A landscape with many peaks, sampled at points; each row gives a point and its height.
From any point a climber takes the steepest step (rise divided by distance) to one of its 2 nearest points. It stops when none of these is higher. Distance is the straight distance between rows; heights are no part of it.
zove (h 614): [150 185 102 172 137 115 105 137  93  82 143 104 111 166 108  92  86 184
 133 142]
sus (h 722): [168 146 123 130 138 130 126 120 179  79 115  96 124 112 105 153 108 180
 100 140]
bilep (h 199): [103  82 160 125 104 170 163 150  90 149 155 153 105 104  66 147 179 133
  74 140]
mova (h 53): [140 131  85  98 108 101 131  96 106 184 115 131 115 163 125 113  88 106
 172 102]
zup (h 384): [ 89 157 149 148  81  59 136 141 102 139 196 140 111 116  88 108 122 115
 197 148]
duka (h 488): [138 115 154 160 124 111  97 153 128 119 177 158  73 101  80 116 112 171
 147 149]
gotiz (h 183): [112  82 108 210 144 176 109 129 150 119 149 173 129 137 118 108 186 112
 113 109]
fiv (h 195): [153 151 154 147 158 183 118 132 106 142 108 161 139 176 180  73 174  84
  84 146]
til (h 297): [104 154 195 104 147 189 166 133 146 111 206 154  65 142 104  86 171  97
 124 146]
Big (h 570): [138 187 127 149  94  91  94 128  75 155 132 120 195 155 107 111 158 112
 146 165]
Piten (h 498): [108 111 139 121 162 115 133 135 137 109 139 159 117  74 118 148 132  92
 115 109]
vedaz (h 480): [142  87  79 146 143 155 110 120 112  78 105 104 117 139 140 156 101 149
 100 104]
Rutan (h 410): [115 139 150 114 103 122  94 158 118 131 155 136 137  85  60 149 144 156
 110 160]
pamop (h 277): [130 188 195 149 152 126 177 171 121 112 131 160  81 107 118 108 133  98
 117 157]
Pevub (h 535): [163 123 116  60 127 165 139 124  95 119  76 106 152 164 172 132 118  93
  99 136]
sem (h 531): [109 108 129  97 157  93  90 130 164 113 122 133 132  75 138 162 101 124
 131 111]
Zira (h 630): [140 139  72 138 126 107 109  85 109 116 116  70 155 148 132 152  80 151
 144 100]
nesi (h 642): [ 98 112 103 166  80 125 155 135 161 130 102 111 174 100  96 162 166 124
 123 116]
gom (h 143): [116 132 180 107 134  82 156 153 117 118 168 169 194 112 123 142 169 146
 129 137]
deto (h 41): [134 149  79 104 108 128 111 118 133 165 119 116  90 167 129  67  66 146
 169 116]
kasu (h 526): [172 116 116  84 146 120 150 108 111 106  95 108 111 139 136 172  80 157
 134  95]
nizir (h 478): [112 106 148 150 160 107 133 145 169 123 153 165 135 103 150 117 144 100
 124 104]
nobeg (h 823): [ 77 129 101 169 145 105 131 143  63 130 136 108 159 112 129 134 105 123
 136 105]
pana (h 706): [124  67 115 113 157 140  94 101 108 158 133 179 121 131 127 148 149  80
 157  84]
Pudun (h 665): [154 153 164  89 141 162 120 138 111 149  95 193  87 104  79 142 154  87
 135 128]
gar (h 826): [ 67  87 123  78 125 160 148 155 113 138 150 142 143 109 117 125 154 182
  98 127]
dob (h 628): [151 118 135  51 101 114 146 123 141 154 115 118 128 118 160 122 109  58
 112 155]
mopo (h 715): [ 78 107  70 174 124 124 131 117 157 112  91 108 163 113 120 168 137 131
 149  88]
zak (h 734): [146 131 155  86  67 121 167 130 143 167 152 114 135 147 138  92 137  72
 126 162]
deki (h 651): [201 164 122 135 143 119  90 112 137  99 139 119  89 160 115 105  82 175
 127 149]
tuvem (h 404): [123 193  93  94 145 115  80 107 158 142  99 119 159 138 124 120  98 135
 187 117]
lorel (h 577): [137 136 146  54 127 135 142 137 100 141 100 107 153 129 178 129 124  65
 101 147]
kug (h 755): [168  97 143 130  86 139  94 114 135 180 139 148 166 158 143 106 192  76
  98 157]
Mure (h 824): [150 104 113 186  89 122 127 110 124 157  90  70 174 130 124 166 119 180
 109 124]
zepil (h 421): [106 184 100 126 139 117  61 125 166 126  98 132 114  95 111 127  93 113
 165 121]
rurov (h 288): [121 168 216 131 139 150 172 154 135 123 185 162  68 120 118  85 159 105
 133 166]
tosi (h 200): [158 141 134 130 108 184 141 121 137 162 113 142 119 185 157  72 166  79
 106 149]
pon (h 466): [202 151 138 100 111  78 151 115 128 100 118 100 120 125 122 144  85  97
 107 151]
nub (h 502): [148  97  89 141 172 143 153  97 110  75  84 100 115 142 155 186  95 177
 118  81]
dami (h 67): [123  93 105  76 124 137 168 115  80 162 136 141 122 158 135 121 114  96
 157  96]
Fuv (h 249): [102 127 174 104  86 135 106 122 154 155 228 141  86 151 143  51 158 106
 163 192]
zib (h 98): [112 109 103  88 128 103 117 111  80 111 132 107 181 107 107 184 127 108
 111 108]
Rumos (h 617): [165 169 115 170  99  40 121 114 158 121 144 103 127 157 161  71 106 115
 137 154]
kure (h 704): [115 139 157  95 151 156  81 136  96 181  85 174  96 104 124 123 127  86
 133 128]
sila (h 456): [ 96 108 174 157 126  99 163 152 144 157 178 163 103 107 136 104 151 106
 140 127]
mabo (h 364): [125 136 137 106 118 123  68 148 143 121 141 100 167  93  89 151 124 202
 102 165]
penik (h 626): [133 161 174  84 123 172 123 119 123 166 144 173  76 120  82 115 160  55
 141 149]
zal (h 125): [149 122 165 108 180 109 144 146 123 112 129 164 201 128 139 159 152 180
 112 115]
pelif (h 446): [164 140 124 101 111  94 111 119 155 103 116  92  85  96 117 141  59 105
 112 143]
sola (h 84): [112  98 107  60 135 124 139 106  71 124 113 137 149 122 122 169 124 102
 131  97]
Dazel (h 173): [ 76 118  97 162 124 178 150 138 150 118 147 135 148 135 119 104 173 107
 127 115]
Mer (h 156): [ 80 149 106 169 120 152 155 170 173  93 153 116 173 122 111  98 176 155
 131 139]
ganop (h 737): [163 120 108 220 128 106 140  95 172 119  82 125 146 142 125 171 135 142
 150  87]
tuva (h 342): [ 72  68 119  90 130 169 171 119  98 114 167 125  88 105 119 134 152 100
  64 123]
damat (h 450): [138 110 142 125 115 126  75 147 121 123 166 157  92  87  56 135 140 124
 117 147]
Nudud (h 578): [148 160  70 171 126 109  98 103 116 122 128  98 142 165 130 111  94 160
 156 113]
Zagiv (h 124): [124 166  89 151 128 107 115 124 142  96 147 115 212 154 119 122 138 109
 145 124]
Vivu (h 822): [105 120 146 104 149 120 150 159 135 126 159 133 169 141 179  90 134 152
 120 135]
ful (h 371): [115  72 120  81 121 147 140 124  91 122 142 116  72 104 121 134 103 107
  81 130]
Kuva (h 308): [ 87 139 157  97 144 205 177 145 139  84 189 135  84 122 100 101 176 125
  83 151]
nuze (h 331): [132 140 140 104 123 113  95 112 148 134 120  78 194  98 121 176 119 189
  95 155]
zir (h 572): [125 156 136 189 137 132 127 166  81  81 167 134 113 154 135  70 128 176
 126 154]
Sos (h 724): [177 123 115 204 136 100 150  99 135 114  54 112  95 140 154 157 113 111
 129  94]
nuber (h 587): [104 178 168  81 114 140 135 132 137 161 168 165  95 122  82  99 149  81
 169 157]
leze (h 354): [133 147 124  92 145 102 113  97 175 144 127  84 194 114 140 183 112 185
 145 133]
teki (h 158): [ 96 139 183  98 131 119 159 148 106 125 180 154 155 110 106 129 184 110
 117 160]
subif (h 235): [ 81 142 192 151 103 164 101 121 142 155 209 137 111 166 178  40 185 139
 163 196]
nog (h 323): [ 64 102 146 107 135 191 169 135  88 103 203 121  90 121 112 115 170 119
  73 141]
sisip (h 175): [124  89 159  94 102 120 167 140 118 134 181 162 121 103  83 138 171 121
 113 137]
Bov (h 191): [159 100 149 135 178 169 114 139 115 117 110 167 136 151 173 110 163 105
  92 124]
Sib (h 265): [103 171 159 161 173 134 179 179 102  95 128 137  91  92 124 122 108 121
 109 128]
tipu (h 112): [118 143 105 132 142  97 105 111 123  92 119 108 202 120 125 172 130 101
 126 115]
Lemo (h 693): [ 76 108 129 171 129 131 159 144  75 144 154 106 131 130 146 104 127 114
 116 121]
gena (h 666): [115  57  93 147 130 138 117 114 122 153  78 155 121 127 145 161 141 109
 154  71]
Ripu (h 661): [181 127 114 157  89 114 138 105 112 141  82 123 152 152 120 144 145  70
 112 124]
suv (h 658): [142 125  70 108 135 141 111 104 178 150  84 131 138 174 173 108  97 151
 177  85]
nim (h 837): [ 83 101  87 155 122 117  95 109 143 135 115 106 168  95  97 186 124 188
 133  91]
sogef (h 565): [165 104 126 107 152 135 188 147 114 112 109 128 137 158 158 128 105 171
 118 103]
Daki (h 718): [151 125 142 131 140  95 159 159 115 120 158 134 160 170 194  76 120 144
 126 145]
mugo (h 423): [ 76 140 157 164 108  91 144 140 122 164 178 158 123 116  98 112 143 101
 197 123]
taki (h 670): [ 73  85  82 117 126 139 112 123 129 105 128 139 114  82  78 178 133 161
 119  94]
Difor (h 563): [127  97 106  79 143 114  88  90 183 121  87 129  98  91 143 182  88 137
 160 102]
sako (h 111): [157  74 127 148 168 122 148 115 142 110 107 157 120 106 120 178 126 197
 115  83]
maf (h 613): [145  85  95 122 142 129 159 115 132 148 111 120 127 173 178 105  86 161
 150  85]
pizi (h 465): [109 110 159 168 188 104 118 153 153 141 129 173 118 110 200  96 129  99
 116 112]
gote (h 248): [102 122 146 177 130 142 189 175 127 113 112 134 113 100 114 130 133 156
 102 127]
mikiv (h 495): [197 153 115  78 102 133 154 122 138 111  83  96 155 162 140 133 105 114
 106 149]
femab (h 615): [111  83 116  63 146 158 126 130 133 114  54 149  81 113 163 176 133 113
 162  89]
Bot (h 409): [121  92 120  83  99 115 146 121 134 107 109  87  96  88 115 167  95 117
  94 132]
ruluf (h 659): [168 158 139 136 135  56 165 142 132 105 153 122 146 156 178  88  96 123
 140 130]
Meki (h 681): [194 144 138 157 108 130 101 141 158 101 130 115 126 142 121 116 117 160
  93 163]
mir (h 584): [125  87 121  54 142 123 106  98 162  98  50 116  92  94 164 216 114 138
 146 108]
tuzug (h 639): [109 148 105 141 168 123 159 139 148  76  92 118 103  99 121 157  83 143
 147  97]
bufa (h 754): [165 142 102 216 113 114 101  85 166 157  79  89 147 141 128 155 122 165
 140 115]
mimam (h 296): [124 103 138 114  67 118 127 135 111 147 189 114  71 121  89 101 116 110
 135 167]
tenul (h 408): [137 132 117  90 137 168 120 131  83  91 163 116 136 153 125 106 138 107
  86 156]
mul (h 891): [157 109 172 107  75 128 148 130 119 183 149 144 145 143 120 110 172  90
 123 173]
nam (h 140): [109 176 110 151 129 125 150 159 152  96 136 108 199 145 111 120 143 157
 147 134]
redom (h 738): [128  99 129 197  73 113 142 147 142 163  95  95 152 108 115 147 129 159
 105 135]
Kig (h 719): [135 104  88 148 109 127 130  85  98 127  83  59 163 137 133 195 100 167
 118 109]
moge (h 227): [ 91 108 127 139 111 162 177 161 100 124 124 144  94  97  65 140 139 153
 111 117]
Dov (h 682): [156 146  94 143 160 142  75  87 187 157  63 121 137 159 177 146 109 174
 183  93]
detov (h 695): [160  91 117 139  75 118 106 102 124 175 107 139 150 144 122 137 155  68
 127 122]
duf (h 382): [148 169 117  89 133  87  96  87 170 165 122 111 180 141 132 158  97 167
 182 119]
kota (h 443): [130 117  94 129 126 150  97 140 109  96 136  99 135 141 135 113 106 127
  90 142]
libu (h 657): [112 142  94 129 178 140 125 119 172  53  75 140 114  93 123 180 127 131
 147  90]
tid (h 761): [141  91 138 117 149 121  83 119  74 169 100 180 109 110 120 160 108 103
 139 100]
tize (h 266): [ 97 125 162 117  91 149 135 133 128 161 195 117  55 140 131  63 131 100
 138 175]
fizu (h 712): [194 152 136 189 113  94 142 116 139 129  76  97 100 129 131 138 100 128
 119 137]
Fipir (h 640): [ 55 102  89  91 129 152 124 154 133 111 135 141 133  87  94 150 140 190
  89 121]
Ziguv (h 641): [104 100 110 115 149 144 125 124 124 142  49 143 117 125 154 167 132 123
 171  79]
Rusa (h 211): [106 137 170 125 109 199 150 125 145 176 162 126 128 176 154  69 191  91
 121 158]
Fof (h 687): [136 156 103 117 167 149 116 109 203  58 106 109 128 109 104 177 114 189
 136 109]
rep (h 692): [173 169 128 139 164 134 106 111 185 141  48 123 135 155 181 136 108 173
 147 109]
degel (h 115): [166  96 156 127 187 117 134 120 133 136 108 157 153 124 148 174 122 211
 132  81]
fusud (h 224): [ 88 139 217 159  98 166 127 111 139 166 197 119 118 169 162  77 218  98
 122 178]
zep (h 479): [130 161 123 122  75 115 123 146  70 132 151  80 168 156 124  90 131 121
 122 183]
teluv (h 445): [137 132 120 137 147 107  71 131 120 154 109 141  85 120 164  96  82 117
 137 122]
pek (h 457): [132 112 160 144 157 119 109 139 148 162 114 149  80 109 193  83 103  94
 114 128]
dege (h 686): [ 96 142  86 180 159 117 152 136 124  81 127 110 141 120 121 148 106 143
 145  89]
gebab (h 701): [205 178 162 141 146 114 128 112 163 141  53 120 106 128 148 137  91 161
 126 136]
zef (h 632): [ 84 109 112  90 125 137 153 157 105 150 129 108 178 127 154 123 138 160
 109 128]
logel (h 631): [153 181 109 172 102  98 119 105  96 135  93 110 179 145 116 142 156  69
 125 140]
kepez (h 420): [129 163 138  92 105 137 126 137  70 114 174  96 149 146 133 102 134  72
  94 179]
peto (h 186): [154 105 113 179 155 158  93 122 119 129 147 186 118 159 137  96 162 102
 108 111]
Kuneb (h 434): [131 163 129 163 160 106  85 125 128 136  91 142 102 108 124 128  91 135
 151 103]
Tiba (h 30): [153 191 106 108  88 109 114 126 132 169 123 105 102 168 114  69  81 164
 168 153]
tibep (h 337): [ 91 125 151 105  84 106 137 157 118 116 215 135  98 107  88  95 124 129
 173 171]
deso (h 530): [115 138 118 199 123 134 108 152 107 103 183 144  95 124  96  98 124 134
 132 143]

Where does a climber stop that starts at each point below?
teki: mul
pamop: mul
Bot: mul
sako: Mure
Mer: tid
deto: tid
mimam: tid
vedaz: Mure
Dov: Mure

Call two points neighbours if one is among the 2 nearest of the other. Go from one point of each pair to the other, from neighbour to neighbour, staying as high as possible. Name the lowest point that can't be avoided.
tid and mul: nuze
Mure and mul: tenul
Vivu and gar: zef
nobeg and sus: tuzug
nim and Mure: nesi
Mure and gar: Fipir
